A landscape with many valleys, sampled at points; each row gives a point and its height.
From any point a ball rolls to the lowest of the 2 points nearest to it. It stops when none of these is lower. Distance is the straight distance between rows; heights are no part of it.
q188 h=28.0: [ 12  19  -5   1 -20  30  18 -16   7 -24 -17  34   2  32  13   7  13  17
 -16 -36  -3  17  -8  -2  10 -29]
q155 h=34.8: [  3   5  22 -35 -24   5  30   6  29 -18  -2   7   8   0  35 -17 -19  -1
 -16  -4  20 -17 -14 -28 -10  23]
q217 h=9.3: [-15 -16  -2  -6   5 -38 -16  17   1 -43  19   0 -17   4 -11 -21   0  -9
  30  20 -50  -1   5 -11  14  12]
q10 h=23.1: [ -2  -6 -17  -6   4 -29 -39 -25 -36   7  16  12   7 -20 -12   6  24   0
  51  18  -5  12  -9  25   9  -9]
q551 h=61.0: [  3  -2  13   3   4  19   8  -2  14  -5   1   1 -16  -4  33  -9 -11  -2
  -2  12  -6  -4 -15  -7   5  21]
q847 h=66.7: [-10  10  -5  -7  22 -24 -11 -11 -34  32   0 -14 -17  41 -42  44  46  13
  -8 -14  38  17  28 -18  -2 -33]
q756 h=45.1: [ 11   5 -36  -3  -4 -14  14  -5 -14  -2 -13  25  34 -16 -40 -12  15  11
  15 -17   1  18   1  24  -5 -32]
q151 h=53.4: [ -6 -16  30  25   7  34   0 -13  26  10  21 -41  -9 -23  26 -12 -22  -7
  -8  10   0 -20  13   2  -8  60]
q269 h=28.8: [ -1  -6 -11   0   5  -9 -22 -25 -38   1  -2  23  -7  -1  10  12  14  -3
  31   7 -18  12  -8  14  20 -10]
q579 h=46.3: [ -7  -4  19   5  -7   3  16   8  42 -21  24 -13  14 -37  13 -29 -19  -8
  15  23  -6 -18  -3  15 -13  49]
q623 h=52.3: [-10  -9  -9 -14  -7 -56  15  -7 -26 -36   0  24  10   4 -16  -5  22   3
  38 -14 -23  20  20  12   1 -12]
q138 h=51.1: [-22   1  10  10  20   6 -31  22  -1   8   1  -9 -48  44 -10  28   9 -15
 -20  -1   5  -5  -8 -32  17   1]
q363 h=57.2: [-21 -22  16  29  17  25 -33 -11   2  21  21 -36  -9 -12  24   8 -39 -19
  -3  32  -7 -13  -9   3  -4  34]
q262 h=67.8: [ -6  -1  -3   5   1  -7  -2  30  39 -30  19  -8  -7 -22 -36 -29  16  -4
  26  29 -33 -15   5 -13   1  14]
q396 h=45.6: [ -9  -3   2   6   2 -10 -24 -15 -28  19 -24  12 -26  12  17  44  15 -35
 -26 -15  21  -2 -18  12  24 -22]
q281 h=40.2: [ 14  -2 -14  -6  -4   0 -40 -58 -51  13  14  -5  17  12  -9  14  16  28
  38  17 -10  24  24  15   4 -21]
q352 h=62.4: [-27  -6  25  33  21  37 -35  20  10   5  -5 -15  -5 -14  39  25 -41 -11
 -38  11 -10  -7 -36  25  11  14]
q239 h=26.0: [ 24   0 -25   6   7   9 -44  -8 -20  49 -10  -9 -12  15 -21  11   4  -6
 -12  12  13  13 -22  -2  10 -28]
q421 h=48.1: [  1   0 -17   1  -8  -8 -13  -6 -26   7 -28  23  -2   2  19  12   1 -35
 -10  -9  11  -7 -12  15  24 -26]
q163 h=51.5: [  4  -5 -17 -21  -9 -40  35   4 -29 -23   2  24  20   5 -20 -11  18  12
  31 -21 -14  12  38  -1 -12 -28]
q528 h=39.4: [ 38  -6 -11   5   0   0  19 -21   1  28   5  10  30 -33 -30 -12   8  44
  36  -5   9  26  -1  27 -14   1]
q444 h=39.5: [-30   3  12 -22 -29  -6   9  21  59 -50  10  11  12 -36  -1 -22   7  11
  29   2  -5  -1 -29  27  -7  35]
q844 h=74.2: [ 11  -9 -11   8  20 -24   2  30   9  -2  16 -17   0  -5 -23 -22 -22 -27
   0  34 -24 -22  14 -35  -9   5]
q504 h=55.0: [  5  16 -14   3  14  22 -15 -40 -34  16 -18 -16   9  35 -29  24  22  37
  -5  -3  -1  26  38 -13  -7 -40]
q722 h=56.4: [-66  12  18   9 -12  28 -26  14  29 -55  32 -23  25 -32  23 -10 -28  -9
  -2  15 -41 -26  -2  34 -12  45]
q614 h=32.3: [ 33   4  -9  -1  -2  15  53  -8  -4  18   5  19  24  -6 -17 -15  13  38
  20 -24  -1   8  25   2 -33 -15]
q866 h=55.8: [  3  -5 -23   8  13  -8 -31  16 -15   4  -1  -6 -40  42 -22   6 -15 -32
 -20  14 -18  -9  -7 -36   5 -13]
q170 h=34.7: [ 17   6 -15  -7 -19   2   7  17  18 -23 -22  22  20  -9  -4 -34 -19 -12
 -17 -14  -1   1 -29  21  11 -10]
q620 h=43.2: [-10   0   3   5  12  -3 -35 -12 -25  33  -8  -3 -31  12  14  44  15 -25
 -12  11  29   5 -22   0  20  -4]
q898 h=50.6: [  8  -4 -27  -4 -19 -16  -4  -9 -12 -18 -21  29  16   1  -3  -6  -1 -31
  -3 -16   2  -1  -6  22  21 -30]
q59 h=67.0: [  5  -5 -15  -5   0 -32  27 -30 -28   5  12  23  19 -27  -4   7  24  16
  46  -8   4  13  14  32 -12   1]
q180 h=12.1: [ 17  -8  -2  -9 -18   1  30  10  44  -5   9  11  10 -31 -28 -25  19  34
  47 -13 -14   5 -12  21 -13  26]
q585 h=26.9: [ 19  -4  -3 -15 -23   7  61   5  14  12  24  27  14 -16  -4 -23   4  41
  29 -24   1   0   3   7 -29   5]
q912 h=22.5: [  3 -16  -1   0   8  -4 -51 -19 -26  28  17  -4 -16 -14  16  14  -1  -9
  30  34   1  -8  -8  -3   8  12]
q789 h=60.8: [-65   8  19  33  25  35 -37   3   3   7  24 -56  -9   5  26  31 -40 -20
 -39   2  -9  -9   4  17 -14  38]
q674 h=52.5: [  5   4 -15   3  -9  -8  10  10  22 -16   1  22   2 -13 -15 -23   6  -7
   9  16 -19  -9 -18  -1   6  -5]
q676 h=59.0: [ 19   3  21  19  12  25  -2  -7  21  29 -10  -7 -19  -4  12  -1  -2  10
  -9  -6   9   5 -20  -2  10  16]
q106 h=73.8: [  1  13   6   4  22 -10   5   7   4  43  -6 -11 -23  16 -36  22  33   2
 -24 -15  46  10   1 -24   1 -18]
q278 h=15.1: [ 18   4   1  -3  -8  -1  37 -14   3  14 -28  20   6   1  15   4  -3   5
 -12 -35  34  17 -24  20   6 -13]
q368 h=41.7: [ 22   9 -32   0   4  -7  21 -10 -25  30 -21   3  15  17 -31   5  10   8
 -33 -33  22   7  27 -13  -3 -48]
q435 h=52.8: [ -4   0 -39  -6  -1 -12  31  14 -47  -8 -11  19  56 -10 -44   2   9  21
  -2 -30  -2  -5  58   2 -26 -45]
q596 h=46.2: [ 18  12 -35 -13  -9   1  36   6 -15   5 -26  10  35   3 -21  -7   7   3
 -29 -46  18  -3  31 -19  -3 -47]
q863 h=33.1: [-31 -15  19   6  18 -21 -38  -8 -41   3   0 -13 -55  25  41  31  -3 -28
  -2  13  -4  -9   0 -17  10  20]
q111 h=55.5: [-26  -6  27  31  16  28 -14  -9  14  16  13 -38 -18   1  28   7 -25 -17
 -21  18   5 -10   5   0   4  46]
q698 h=47.7: [-15  11  25   3  19  -4  -2  18  20  -4   1 -17 -37  31  -3  18  14 -15
 -20   3  25  -4   1 -32   6   9]
q225 h=70.2: [ 23  -3  -4   4  -3  -3  20 -51 -33  31  -9   4  37  -9  11  28   6  22
  21  -9  23  29   7  44 -24 -18]
q483 h=64.4: [ -6   9   1   5   1  20 -21  16  12 -17 -15  15 -24  20  28   6  -7 -16
 -23  -1 -18 -12 -27 -17  22 -10]
q484 h=40.0: [ 11   1 -32   2  -8   2  22 -28 -17   2 -17  19  37  -2 -23   2   2  14
  13 -14   9  25  24  30 -10 -42]
q834 h=31.8: [ 17  -1 -21   6  10  -3 -15  -3  -8  33  -8  -3  -9   5  -6   9   0 -14
 -13   7   7   4 -14 -16   9 -14]
q885 h=71.4: [ 19 -10 -19  10  14 -14 -20  11   2   8  25 -18 -10 -20 -43 -28  11   6
  43  28 -33 -19  17 -23  -4  16]
q759 h=61.6: [-11  -1   4 -21 -23   6 -26  27  22 -55   1  16   9  22  15 -18 -20 -19
 -27  19 -28 -27 -23 -16  12   0]
q941 h=33.6: [ 49 -10   4   4   5   9   8 -15  -7  51   8   0   9 -32  -5  -8   1  38
  16   1  16  14  -5   8  -3  -1]
q345 h=33.2: [ 15  13  -3 -10 -18  -1  14  -8   5 -24  10  24 -13  16   0 -36  10  27
  35   1 -38  -4  12 -20  -3   8]
q332 h=63.7: [-10  13  -9   3   9   1 -18 -30 -29  21 -15 -17   6  31 -40  53  44  20
 -22 -15  45  24  25   3   0 -40]
q285 h=61.5: [-21 -13   3  -1   4 -22 -26  14 -27 -28  -3  10 -31  29  32  11 -10 -26
  -2   8 -45  -9  -1 -10  28   1]
q90 h=16.1: [ 10 -17 -18 -14   5 -21 -49 -23 -29  18  31  -9  -8 -21  -6  -3  13  -3
  59  25  -3   1   5   2   9  15]
q957 h=66.9: [-27  13  25  10   1  40 -32  16  27 -37  23 -22  -1   8  32  10 -36 -12
 -30  19 -31 -21 -17   3  -3  23]
q486 h=48.8: [  0  -7 -28  -6  -3 -26  12  -9 -66   0 -11   0  50   1 -39  15  12  16
  -2  -4   3  10  71   0 -29 -50]
q761 h=76.1: [ -6 -10   8   7  31 -11 -14   8  -2  50   0 -29 -24   4  -9  38  -1 -36
 -19  14  47  -5  -8 -30  -3   5]
q136 h=33.4: [  5   2 -18  -7   3 -25   4 -24 -38   0  -8  21   6   1  -7   5  18  -3
  22   1  -3  12  12   7  11 -22]
q301 h=67.4: [ 18  -2 -35  -9   5 -24 -30 -23 -64  22  -6 -19  11  38 -29   6  11  14
   3   6 -16  21  38 -12  -7 -39]
q302 h=68.4: [ 12  -5  -7  -7 -10 -15  18 -40 -33  20  -3  16  10 -20  23  14   9   6
  29  -3  14  11   7  42  -7  -3]
q768 h=50.1: [  8   8 -47 -13 -12   4  40  22 -29   7 -18  17  53 -15 -33 -14   1  17
 -22 -45  -3  -9  44  -3 -27 -48]
q903 h=26.8: [  6 -29   3  13  12  15 -63 -23 -17  32  27 -25 -13 -17  14   6 -12  -3
  33  34   8 -13  -2   1  16  39]
q442 h=50.5: [  6   7 -40  -8 -27  -4  24 -10 -15 -16 -27  20  44  19 -24 -14  -2  -3
 -12 -49  17   2  34  11   0 -49]
q211 h=16.2: [ 24   6 -17  -6   7  10 -38 -24 -26  50  -7 -16   9  11 -10  22  17   6
  -8   8  31  39 -18  11  10 -25]
q362 h=70.0: [ 18  17  -7  -4  -6  15  17  27  26  15 -21  -4  -6  14 -23  -8  10  -8
 -42 -29  30  -4  -7 -32  12 -23]
q360 h=51.2: [ 13  25   1   3   2  10  19 -23 -11  14 -23   7  -7  33  -2  19  24   8
 -17 -36  27  20   8   1   7 -30]
q612 h=70.6: [-20   9  48  25   6  44  -7   3  50  -4  19 -53   0   8  23   5 -19   3
 -45   5  12  -1 -12   2   1  49]
q580 h=74.9: [-23  -6  13  16  23  -9  -8   2   2  19   5 -35 -23   7  14  29 -12 -42
 -33  18  33  -6   4 -22  -3  13]
q147 h=53.7: [ 10   6 -32  -1 -16   1   2 -13 -17 -23 -29  26  21  22 -16  -9   4 -11
 -13 -35  -1   3   7  13  20 -47]
q782 h=40.7: [ 15   7  -6 -42 -28 -16  50   8  -4 -21  -2  37  16  16   8 -15   2   4
  -7 -27   7 -11  13 -24 -21 -15]
q692 h=65.4: [  8 -15  -6  -7  -5 -15  24 -20  -6  10  18  18  -2 -31   6 -11  17  17
  67 -13  -4   5   9  21  -5  22]
q497 h=67.1: [-17  -3  30 -12 -19  35  -3   7  29 -23 -16  13  -6  -4  60  -4 -29   6
 -20   0  -2   0 -40  22   1  25]
q558 h=56.6: [  8 -14  37  22  18  21 -11  -7  23  44  -6 -34 -28  -5   8   7   1  11
  -8   5  33  11 -22   1   8  34]
q357 h=33.3: [ 18   4 -25  -8   2  12 -53 -38 -46  35  28  -6  -7  21  -3  15  17  22
  27  18  -1  21   9 -13  12 -19]
q983 h=57.3: [ -2  12  -1 -16  -2 -22   4  -4 -21 -28 -10  22 -13  43  18  -7   4  -7
  -2 -13 -18   0   8 -22  12 -13]
q75 h=44.4: [  8  -4 -12 -11   2 -42  31 -25 -65   4  -1   9  32   3 -16  17  17   4
  12 -10   3  11  50  -1 -20 -40]
q683 h=70.3: [-16  -7  -8   9  -7  10 -27  32  26 -37   1   7  13 -13   2  -9 -27 -29
 -15  24 -22 -16 -36  16  15   2]
q156 h=55.4: [ 13   8 -26  -7 -14  -2  -8  34  24 -26  -6   6  -6   1 -27 -37  -6  -9
  -4  14 -27 -20 -13 -15  -1  -9]
q470 h=66.8: [-16 -11  16  25  10  16 -24   1  24 -17   9  -9   2 -31   9  -8 -26  -6
  11  35 -17  -7 -23  26   5  32]
q643 h=64.2: [ 11   7 -39  -2  12 -20 -18 -17 -47   1  -4 -14   4   9 -44 -16  14  29
  23   6 -26  16  36 -16  -8 -27]
q30 h=20.6: [  8  -6 -12 -17 -22  -1  50   4  33 -10  19  21  11 -12 -12 -18  15  42
  48 -30  -6  14 -18  39 -30  11]
q283 h=68.6: [-21   2  10  12  -6  13 -15  26  40 -34  10 -17  20 -23   7 -17 -27 -16
 -10  33 -24 -18 -21  22   1  17]
q617 h=72.8: [ 16  -7 -22  11  10 -23  -6  20 -13  17  23 -14 -13  -8 -35 -22  -7  -2
  15  29 -22 -20  21 -38 -10   1]
q48 h=44.5: [-24   0   2  -8 -18  -2  -1  -9 -12 -29 -13  40 -16 -10  38   6  -2  -6
  21 -11 -18 -10 -12  24  16   0]
q214 h=46.4: [ 15 -19 -15  -6  -5  -2  23 -27 -19  21   8  14  58 -30 -25  17  11  48
  38  -6  19  36  27  47 -37 -30]
q237 h=27.5: [ -5  19 -21 -18 -13 -32  15  29  19 -42  -1  16   5  -7 -41 -29  34  17
  34  -7 -34   2  10 -17  -5  -3]
q116 h=29.3: [-24  -2  36   0  18 -15  -2  -1 -16  -2   1 -13 -51  23  33  18  -5 -22
  -1   6  -7  -6  16 -25  15  30]
q687 h=72.0: [  1  20   5  -4  14   7  16  26  24  21 -17  -5 -23  20 -29   4  29  14
 -30 -25  42   9  -6 -22  13  -6]
q405 h=34.4: [-25   1  19  -8 -16   2  -8  18  63 -58  15  -4  -1 -22 -10 -11  13   0
  42   6 -19  -3 -13  15  -7  47]
q963 h=59.8: [ 19   8  27  -3  -9  19  25  26  54 -14   3 -21  11  -6   2 -28 -16   3
 -34  13   3 -16 -14 -13 -13  24]
q880 h=65.8: [ -5  11  21  17  15  31  -4  24  46  -4  -4 -31 -17  19  -3  -3 -10  -8
 -43  16   4 -10 -24 -16   4  13]
q286 h=49.6: [-15  -9  -6  -8  -6 -41   7 -25 -41 -33   1  29  -9  16  10  -1  15  10
  50 -11 -34  14  10  24   8   0]
q724 h=64.0: [  0  -9   2   5   2  -6   4 -18  -4  16   8  15 -11 -28  12  -8   2   0
  33  12  -1   0  -7  19   2  22]
q130 h=36.9: [ 20  -1 -12 -21 -13 -21  57   5 -16   2   3  29  15  -2   4   0   7   6
   4 -24  15  -7  21 -10 -23 -17]
q566 h=44.8: [ 16  -6 -24  -2  -1  -3   7 -30 -21  28  20   5  43 -26 -37  -1  22  44
  49  -3  13  31  24  32 -22 -14]
q433 h=34.1: [ 10  13  -7 -23 -19 -10  20  21  24 -37  10  13  -6  -1 -30 -38  17  24
  28   6 -43 -14   8 -21 -13  10]
q689 h=54.4: [-10  -7  36  16  25  16 -21  -6  17  49  -4 -18 -36  -2  -1  29  23  19
  -5  -8  44   9 -17   1  22  30]
q938 h=49.0: [-15   6  27 -14 -17  19  11   6  47 -40  13 -13  16 -23  32 -22 -23  -1
   2  26  -9 -21  -5   5 -20  54]
q348 h=62.8: [  9  17  24   2  -5  28   6  24  53 -18  11 -36  13  12   3 -10 -18 -17
 -45  21  -2 -26  -7 -25  -9  13]
q515 h=61.4: [ 11  13 -42   6   8 -15 -10   9 -23  -1  -5  -8   7  -1 -46 -26  15  15
  18  -2 -40  -5  18 -14  -7 -23]
q951 h=36.7: [ 16  -2  -5 -13  12 -38  28  15 -26  14  12   8  -5  -5   1  -9   0  -4
  -1   1  -5 -10  27 -42  -8 -10]
q862 h=58.9: [-47 -18   9  32  21  23 -48  -6 -12  16  22 -50 -11 -13  31  24 -40 -31
 -21  27  -8  -9   2  23 -11  33]
q755 h=65.2: [ -9 -23  13  18   2   0  -9  -9  17   2  10  -3  -6 -45   7 -15  -7  -6
  37  16  -9  -5 -10  21   9  37]
q947 h=18.4: [ 23  25 -22 -21 -29  15  28 -18  13 -15 -11  30  10  26  -3 -20   8  29
  -2 -24  -5  12  -4   5 -12 -25]
q705 h=45.5: [  7   3 -13   6   6  -3 -20 -49 -44   3   6   6   6  34  -9  17  13  19
  25   4 -27  20  35   1   2 -24]
q358 h=39.1: [-10   6  35 -20 -10  13  27   9  34  -7  -9  -5  -9   7  41   1 -17  -4
 -29  -5  34  -6 -15 -15  -6  29]
q449 h=50.0: [ 10  19 -16   9  10   5  -6 -30 -29   8  -8   4 -14  38 -14   5  26  25
   7 -10 -11  19  18 -13  -1 -23]
q736 h=21.6: [  4  -2   7   1  -7   5   3  14  54 -20   9  -5  -5 -44 -35 -16  24  21
  53   1 -13  -2 -19  23  -8  33]
q750 h=44.7: [  6  11 -11 -36 -31 -18  26   7 -11 -28 -14  19  19  37   5 -19   7  -4
 -12 -40   3 -12  24 -24   2 -24]
q382 h=29.2: [ 16   1  18 -40 -28  -7  44  32  35 -17   1  20  28 -15  20 -20 -28  -3
 -18  -6  19 -13 -13 -12 -16   4]
q572 h=26.1: [ 22   1 -14   2   4  11 -33 -39 -34  29  -9  11  17   1  -2  18  11  14
   5   9  13  29  -9  22  16 -27]
q492 h=33.7: [  6   2 -21   5   1   0  -2 -41 -29   5 -20  24  18   8  -4  19   9   1
  -1  -5   6  24  10  25   5 -38]
q308 h=67.9: [ 21   9 -25  -5  -2  10  -7  27  21   3 -26  -4   0  14 -18 -27  -7 -17
 -39 -16   7 -12 -19 -24  17 -25]
q316 h=73.7: [-36 -14  13  22  16   0 -24   3 -10  16 -10 -18 -27   0  28  29 -24 -45
 -22  24  15 -10 -11   2   5  14]
q855 h=46.7: [  2   1  23 -12   2   1  29  13  18  25 -18  -2 -16   7  16  10   7  -3
 -34 -28  50  10 -15  -2   5   6]
q981 h=38.9: [  4   2  -2 -18 -29   8  17   6  20 -22 -23  26  11 -15  27 -19 -16  -4
  -2 -10   4  -4 -37  25  12  -1]
q304 h=47.9: [ 15  -8 -14 -12  10 -54  25  -4 -54   2   8   6  19   7 -18  -7  17  12
  15 -11 -12   6  44 -18  -5 -28]
q451 h=21.4: [ 31  -5   1   2  -1   2  37  23  30  10   5   9  15 -33 -24 -29   3  24
  19   4 -10  -5  -8   6 -13  11]
q21 h=42.0: [-17  -3   9  -6 -18   8   6  -4   2  -4 -18  28  -5 -22  49   5 -15  -7
   4  -7   3   0 -28  32  11   8]
q997 h=37.6: [ 26  -1 -13   6  -1  11  45 -19 -27  28  -2  11  40  -8 -21  16   4  40
  15 -24   7  15  44  17 -39 -28]
q440 h=54.2: [-61  -1  19   4  -5   6 -21  18  17 -49  27 -11   4 -19  25 -10 -29 -27
   7  25 -30 -23  -3  12  -9  33]
q349 h=51.4: [ 13 -27  34  23  14  17  -3  -7  20  24  18 -34   3 -37  16 -24 -22   2
  12  18   8  -8   1   6  -4  55]
q171 h=36.6: [ 17   5 -30   0  12 -10   2   3 -31  32 -14   8   1   7 -21   0   6 -10
 -16  -3   8   1  12 -20   0 -36]
q595 h=48.9: [  5 -23  17  18   9   8  16   3  30   0  36 -28  17 -49  -5 -26 -15   4
  24  23   0 -26  10   2  -7  59]
q562 h=22.6: [  9  14   9  -5 -18  17  18  -8  17  -3 -23  27 -11  18  30  11   4   5
 -20 -38  15  12 -27  13   5 -10]
q694 h=68.5: [-29  16  38  10   9  30 -10  29  57 -19   7 -39  -4  22   4  14 -12  -7
 -51   2  25  -6 -23  -4   1  35]
q91 h=65.3: [  4   3   1 -13 -19  -2  15  36  59 -32  12  -2   8 -30 -28 -33  12   8
  13  16 -18 -18 -10  -2 -10  11]
q662 h=49.9: [-12   7  20  10  17   2   8  -9   6  25 -17   5 -23   6   6  32  24 -10
 -27 -21  49  16 -25  10  21   1]
q315 h=40.8: [ 10   2  13  -3  13 -30  16  -1 -21  14   2  -1 -23  22   7  14  14 -10
  -6  -9   8   0  16 -36   5  -5]
q125 h=27.6: [ 10  -5 -13   2   8   2 -64 -26 -35  38  25 -10 -18   7  -3  14   3   1
  24  29  -4   9  -2 -15   8  -3]
q540 h=60.7: [-46  -9  16  31  12  31 -38  28  13 -10  12 -20   8 -26  36  13 -45 -18
 -22  15 -32 -14 -18  33  -4  22]
q784 h=53.9: [ 42 -15  30  17  14  14  16   0  24  39   2 -29   1 -31   4 -14 -16  18
  -2   4  14  -2   0  -6  -6  39]
q287 h=51.8: [-42   2  20 -16 -19  10  -1   8  20 -46   5   1   6 -17  43 -16 -31 -19
  -3  21 -14 -18  -9  12  -4  40]
q537 h=24.0: [-13 -10  26   5  11 -15  -8  -4  -9 -19  20 -25 -30  17  26  -2 -28 -19
   3  19 -23 -22  14 -30   9  36]
q270 h=28.5: [ 42  -5  -5   5   4   1  22  12   5  35   3  -2   9 -36 -14 -11   1  19
  -1   0   6   5  -2  -6 -10  -4]
q32 h=68.7: [-27   8  38  25   6  53 -26  13  39 -17  14 -37   3   8  30  15 -31 -10
 -45  10 -14 -12 -25  11  -5  36]
q299 h=32.8: [ 11  -4  -2 -13   0 -24  41  11  -6  -4  12  23   4  -9   8 -18   3   2
  22  -6  -4  -2  15 -20 -10  -1]
q627 h=40.4: [-23  -7   8   2  14 -15 -61  -8 -31  34  -3 -13 -48  29   4  64  20 -18
  -7  12  29   2 -13  -7  21  -1]
q514 h=59.6: [  1  14  -9  11   5  19 -33 -46 -41  15 -26 -13  15  38 -29  38  26  14
 -18  -4  21  30  33   5   0 -49]
q531 h=56.9: [ 27   0  37   9   7  23  24  18  47  18   4 -33   3 -14   9 -17 -19  16
 -28  10  12  -2 -15  -9 -10  35]
q905 h=47.0: [-14   2  -5 -16 -16 -15  22 -27 -25 -34  -3  41  -1   7  26   0  12   4
  36 -25 -15   3  -1  26  -2  -7]
q990 h=52.2: [-24  -6  36   7  14   8 -11   0  14  41 -22 -12 -35   5   6  34  22  10
 -23 -10  54  17 -31  20  24  11]
q578 h=75.5: [ -4  -8   7   7  18  -5   4  15  14 -18  26 -19   3 -12  -6 -16 -16 -28
  -1  30  -6 -28   7 -21 -11  24]
q203 h=62.7: [ 26   6   8  -4 -14   6  23  35  50 -20   8 -10  26 -29 -10 -40 -11   3
  -9  21 -14 -20 -10  -5  -8  11]
q518 h=72.4: [ 27  -3   2  -3  -4   5  13 -53 -34  43  -8  -5  31   4  -8  41  10  32
   0  -7  42  36  11  30 -11 -41]
q672 h=43.3: [-11  -3   8 -11 -16 -12  20  12  36 -22   8  12   5 -40   6 -22   0  -4
  30  10  -3  -4 -15  18  -8  30]
q415 h=59.1: [  2  10  -9 -25 -24   4  -1  21  22 -41  -5  17  -5  24  13 -27 -11 -20
 -17   1 -11 -17 -15 -31  11  -4]
q641 h=69.4: [  9  12 -18  -7  15 -24 -16 -21 -49  28  -7 -20 -10  43 -37  18  25  11
 -12 -14   3  17  37 -29  -9 -33]
q380 h=49.1: [  3   5 -33   2  -8 -12   1   6   4 -11 -16  23  10 -21 -37 -20  14   4
  18  -1 -20  11 -10  18   5 -21]
q971 h=63.9: [-19  -5  27  19   7  42 -17  10  14   5 -13  -6 -21  -8  43  17 -22  -7
 -30  -3   5   0 -36  12  17  20]
q318 h=18.5: [-14  -8  13  -3   1 -10  -8   4   6 -32  20  -9 -21   8  16 -18 -14  -8
  19  20 -40 -15  14 -22   9  29]
q408 h=71.6: [-28 -11  -5  18  -1  10 -29  22  13 -14  -9   2   8 -22  17  -3 -42 -46
 -15  24  -5 -14 -29  21  16   8]
q388 h=53.6: [ -9 -11  -3  16  20  -6 -53  16 -20   2   1  -2 -47  41   0  31 -11 -19
 -14   7 -19  -5 -12 -29  13  -2]
q854 h=44.2: [-14   9  25 -17   9 -13  21   4   4   2  -1  -1 -37  26  13  19  18 -13
 -13 -20  25  -1   3 -33   5   5]
q251 h=65.6: [-32   7  44   2 -15  47 -11  13  35 -15 -15  -2 -17   1  56  14 -22  19
 -35  -9   1  -5 -33  14  12  32]
q815 h=59.5: [-12  -2  -3 -19  -7 -35  -7  12 -14 -44  -3  14 -17  37  23 -15 -15  -8
   0  -1 -37  -5  -3 -20  23   1]
q480 h=64.5: [-31   9  23 -13 -13  32 -27  21  13 -54   5   5   4  19  41   3 -30 -15
 -24  21 -30 -21 -18 -17   1  11]
q181 h=62.6: [ 10  -2   7   4  13  -8   6  -7  -4  11   9  -6 -17 -17  14  -8  -8 -16
  12  25  -1  -5   4  -1   3  14]
q889 h=40.6: [ 12  -3  -6 -10   4 -28  45 -14 -38  15   0  23  17   5   7  23  13  -1
   5 -22  12   4  39  -3 -23 -30]
q376 h=42.1: [ 31 -18  -7   1  -4   8  39 -22 -27  36  -6  11  54 -18 -20  23  -2  53
  10 -17  25  32  22  38 -37 -31]
q129 h=75.6: [  7  -1   6  -1  30  -6 -29   1  -1  56   7 -22 -26  10 -23  28  17  -4
 -15  13  42   3  -4 -32   1  -5]
q819 h=58.8: [-51  14  15  30  -2  29 -29  11  12 -32  32 -37  23 -16  33   2 -49 -13
 -23  16 -40 -18  -9  43  -6  32]
q268 h=43.1: [-15   4  37  -2  11   5  28  19  33  17  -7 -18 -19  -1  25   7  -4 -12
 -32  -4  46  -4  -6 -12   2  30]
q781 h=54.6: [ 10   9  -6  -7  -7 -14  20 -21 -26  -7 -14  15  -4  38   8   5  16  -3
 -11 -29   6  12  16 -11   9 -29]
q289 h=28.9: [-20 -10  13  11  -7   3 -21  11  46 -34  14  -1 -11 -36 -13 -10  20   1
  52  11 -28   3 -20  15   7  38]
q319 h=22.4: [ 28  -5  -5   5 -10  -4  37 -16 -11  25 -27  14  21  -3   6  12   3   2
 -30 -33  38  19   3  18  -1 -34]
q50 h=26.7: [ 11  22 -18 -10  -7   6  21 -12  -3 -20  -3  25   6  12 -13 -24  14  23
  13 -13 -20   9   9  -4  -5 -17]
q342 h=36.8: [-48 -14  29   9  23 -25 -43   7 -26  13   3 -16 -58  36  10  51  14 -19
 -12   9  12  -5   4 -14  19   6]
q201 h=18.3: [-14   5  -8  -6   3 -35  -1  16   4 -39   9  17 -13   0 -26 -24  17  -4
  42   0 -32   3   4  -1   7   4]
q187 h=21.5: [ 25   6 -10 -19 -20   0  40  35  18   1  -8  19  26 -17  -7 -25 -11  -2
 -19 -15  14  -8  -6 -12  -7 -11]
q60 h=29.0: [ 27  -3  -3  -6 -21  -3  19  37  33 -12 -19   5  34 -26  -6 -41 -22 -12
 -25  -3  11 -11 -30   4  13 -11]
q113 h=66.0: [ 11   8 -20  11   0  22 -10  22  16  -6 -14   7 -18  19  -2 -10  -7 -21
 -31   4 -15  -9 -22 -13  16 -17]
q236 h=69.8: [ 14 -10  -1  18  10   2 -11  14  29  -3  27 -26   1 -35 -41 -33   3   1
  36  33 -25 -19  11 -11  -8  28]
q375 h=46.9: [  2  15 -14   8   2   8  13 -18  -6  18 -29   1   4  30 -35  19  25   8
 -32 -44  45  17  24   1   5 -44]
q790 h=58.4: [ 21  12 -35   1   0   0   1  24  -2  -2 -15  -1  -3   2 -34 -28   4  -6
  -8   5 -24  -9   0 -19  -5 -31]
q619 h=72.7: [-28 -10   2  12   1   4 -24   9  -4  -2 -15   1 -10  -3  39  12 -21 -41
 -18  15   2 -12 -18  11  15   8]
q739 h=27.7: [ 18   1  -4 -15  -3  -5  36  17  20   1  -1  10   1  -3  12 -17   2  -8
 -12  -2  10  -9  -1 -26  -3  -9]
q956 h=62.9: [-19  -1  15   8   2  10 -33  18 -18 -16   1  16 -32  23  41  26 -13 -23
 -20  -3 -29 -13 -17 -10  24  -7]

Where does a ball stop that starts at each point below?
q898 => q217
q470 => q187
q302 => q187
q578 => q187
q623 => q187
q641 => q912

Call two points neighbours if one is among the 2 nearest of the other. Go from one point of each pair to the other, from neighbour to neighbour, staying as low as possible. Name the highest point that can't be avoided.
q90 / q299 => q435
q278 / q90 => q360
q912 / q211 => q492
q947 / q217 => q433
q278 / q947 => q188
